Each row is a point on a tangle of strands that fork and nearly touch. The rows are in no order.
Two points are linked if the straight distance between their rows is under 49.2. Some points are linked to none.
(196): [-17  40  26   3  16  -2  24  16 -30  35 -24 -20 -33 -15]
(66): [  1   9  -9  -4 -24 -11   6   8  25 -15 -15   8  48  17]
(191): [ 15  31   5  -2 -32 -29  17   6  24 -15  -7  14  53  14]
(319): [ 27  43  10   2 -15 -34  27   3  11  -1  -5   1  35   2]
(381): [  0 -41  -5   0  40  24  -5  26  32  19 -15   3  -8 -25]
(231): [  2  39  22   0  34 -10  32  22   3  40 -46  -8  10 -18]
(238): [ 36  39  10   9 -26 -24  10 -16 -36 -29  55  -2  -7  -3]
(244): [ 51  54  11  13  10 -28  13 -18 -21  -3  41  14   1 -13]
(128): [ -1  51  21  -3  22 -19  34  18  -5  39 -47 -18   6  -2]
(229): [ 44  27   7  20  -4   8 -15 -28 -44 -23  72  20 -38 -24]
(544): [-75 -60 -14 -17  10  22 -22   5  19  39 -37  -9 -20  20]
(575): [ 16 -24  -7  18  34  21 -11  12   5  -7  20  18 -35 -39]
(484): [-49 -47 -21 -13  -9   4 -23 -13  10   1 -17  -6   6  38]
(557): [ -7 -31  -9   8 -45   3 -25 -25 -27 -48  25 -14 -33  26]
(230): [-14  -3   3 -13  23  21   8  23  24  29 -47  -5  29  -5]
(540): [-45 -92 -10   5  15  28 -22   0  41  44  -8 -10 -27 -18]
(303): [ -7  43  10   0 -34 -21  19   1 -18  -2  -8 -18   5  13]
(237): [-43   7   9  -7  11  24   7  24  -1  33 -52 -20   1   1]
(112): [-16 -58 -16  -9  -4   5 -23 -19  27  -4 -10   4  16  24]
(269): [ 27  43  12   4 -28 -27  16 -12 -27 -16  35  -7  -1   1]
(463): [ -7 -35 -23  -3 -32 -18 -20 -13  29 -34  10  16  36  41]
(553): [-57 -52 -17 -15   1  15 -24  -3  11  17 -25  -8  -2  32]
(516): [ 23  37  16   0  23 -17  28   4   1  12 -17   3  19 -18]
(293): [ 14 -16  -9   5 -58  -6 -18 -26 -35 -63  48 -12 -30  22]
(13): [-32  19  23   1  16  16  17  26 -16  32 -37 -23 -23 -18]
(339): [-52 -15 -15 -25  17  20  -5  16  25  36 -55  -6  27  19]
(218): [  6 -31  -8  14  40  25  -9  21  17   6   4  13 -27 -38]
(216): [  8 -44  -9  -7   9  16 -12  -3  21  -7  -8   4  12   6]
(394): [-35 -24 -28 -21  -7  -9 -12   2  31   0 -22   9  46  37]
(109): [ 48  65  10   9  25 -33  22  -8 -10  13  18  12   5 -10]
(80): [ 45  13  -1  17 -12   6 -17 -29 -44 -42  77  16 -39 -17]
(116): [-43   2   5 -13  18  25   6  29  15  42 -61 -15  19   1]
(543): [-42 -17 -25 -25   5   3  -9  10  31  18 -37   3  45  30]
(148): [ 19   1  -4   3 -47  -3 -10 -20 -37 -53  46  -8 -25   8]
(287): [-26 -72  -7  -1  21  25 -21   7  36  30 -14  -5 -17  -6]
(223): [-11  38  15   1 -12  -9  21   4 -18  11 -21 -20   0   1]
(507): [-28 -26  -4  -5  -9  20 -17   3  -4  -2 -19 -15 -15  16]
(154): [ 31  -1  -1  18  15  16 -10  -7 -17 -22  43  25 -44 -36]
(528): [-11 -18 -23 -13 -18  -9 -12   1  32 -17 -10  11  47  32]
(521): [ -2  39  23   1   7  -7  23   7 -29  20 -11 -17 -20 -11]
(466): [ 32  22   7  13   9  10  -7 -17 -31 -16  50  20 -31 -31]
(227): [  0 -48  -3  -5  25  23 -12  15  26  13 -13   1  -4 -10]
(32): [ 38  10   1   8 -29  -4 -10 -26 -47 -52  73   1 -31  -6]
(264): [ 36  50  13   1  11 -30  27  -1   1   5   1   6  22 -12]
(434): [ 46  36   9  12  13  -8   5 -20 -21 -12  41  20  -7 -26]
(67): [ 18 -39 -19   3 -31 -15 -20 -19  31 -42  20  16  32  31]
(234): [  2  17  16  -5  37   5  22  23  21  33 -47  -1  33 -17]
(471): [ 23 -23  -4  15  13  15 -13  -5 -12 -24  36  17 -44 -27]
(393): [ 12  42  10   3 -44 -28  18  -5 -22 -18  19  -9   6  12]

Follow the links from the first point to the second, and from the first to the third. Name the last point that the two ways share.
(196) / (234) / (543) -> (116)
(13) / (394) / (128) -> (116)
(471) / (80) / (516) -> (466)

A fork is a point with three links, a tip a point with one. Leave the first point through the second and follow the links. Name the first fork or tip that comes.
(339) / (543) -> (528)
(264) / (109) -> (466)
(466) / (434) -> (264)
(216) / (112) -> (544)
(128) / (231) -> (116)
(553) / (484) -> (227)
(196) / (521) -> (238)

Name the points in between on the shortest way along the links from the first point to the second, in order.
(553) / (540) -> (484) (112) (216) (227) (287)
(339) / (264) -> (543) (394) (528) (66) (191) (319)
(575) / (112) -> (218) (381) (227) (216)
(230) / (128) -> (234) (231)
(319) / (434) -> (264) (109) (244)
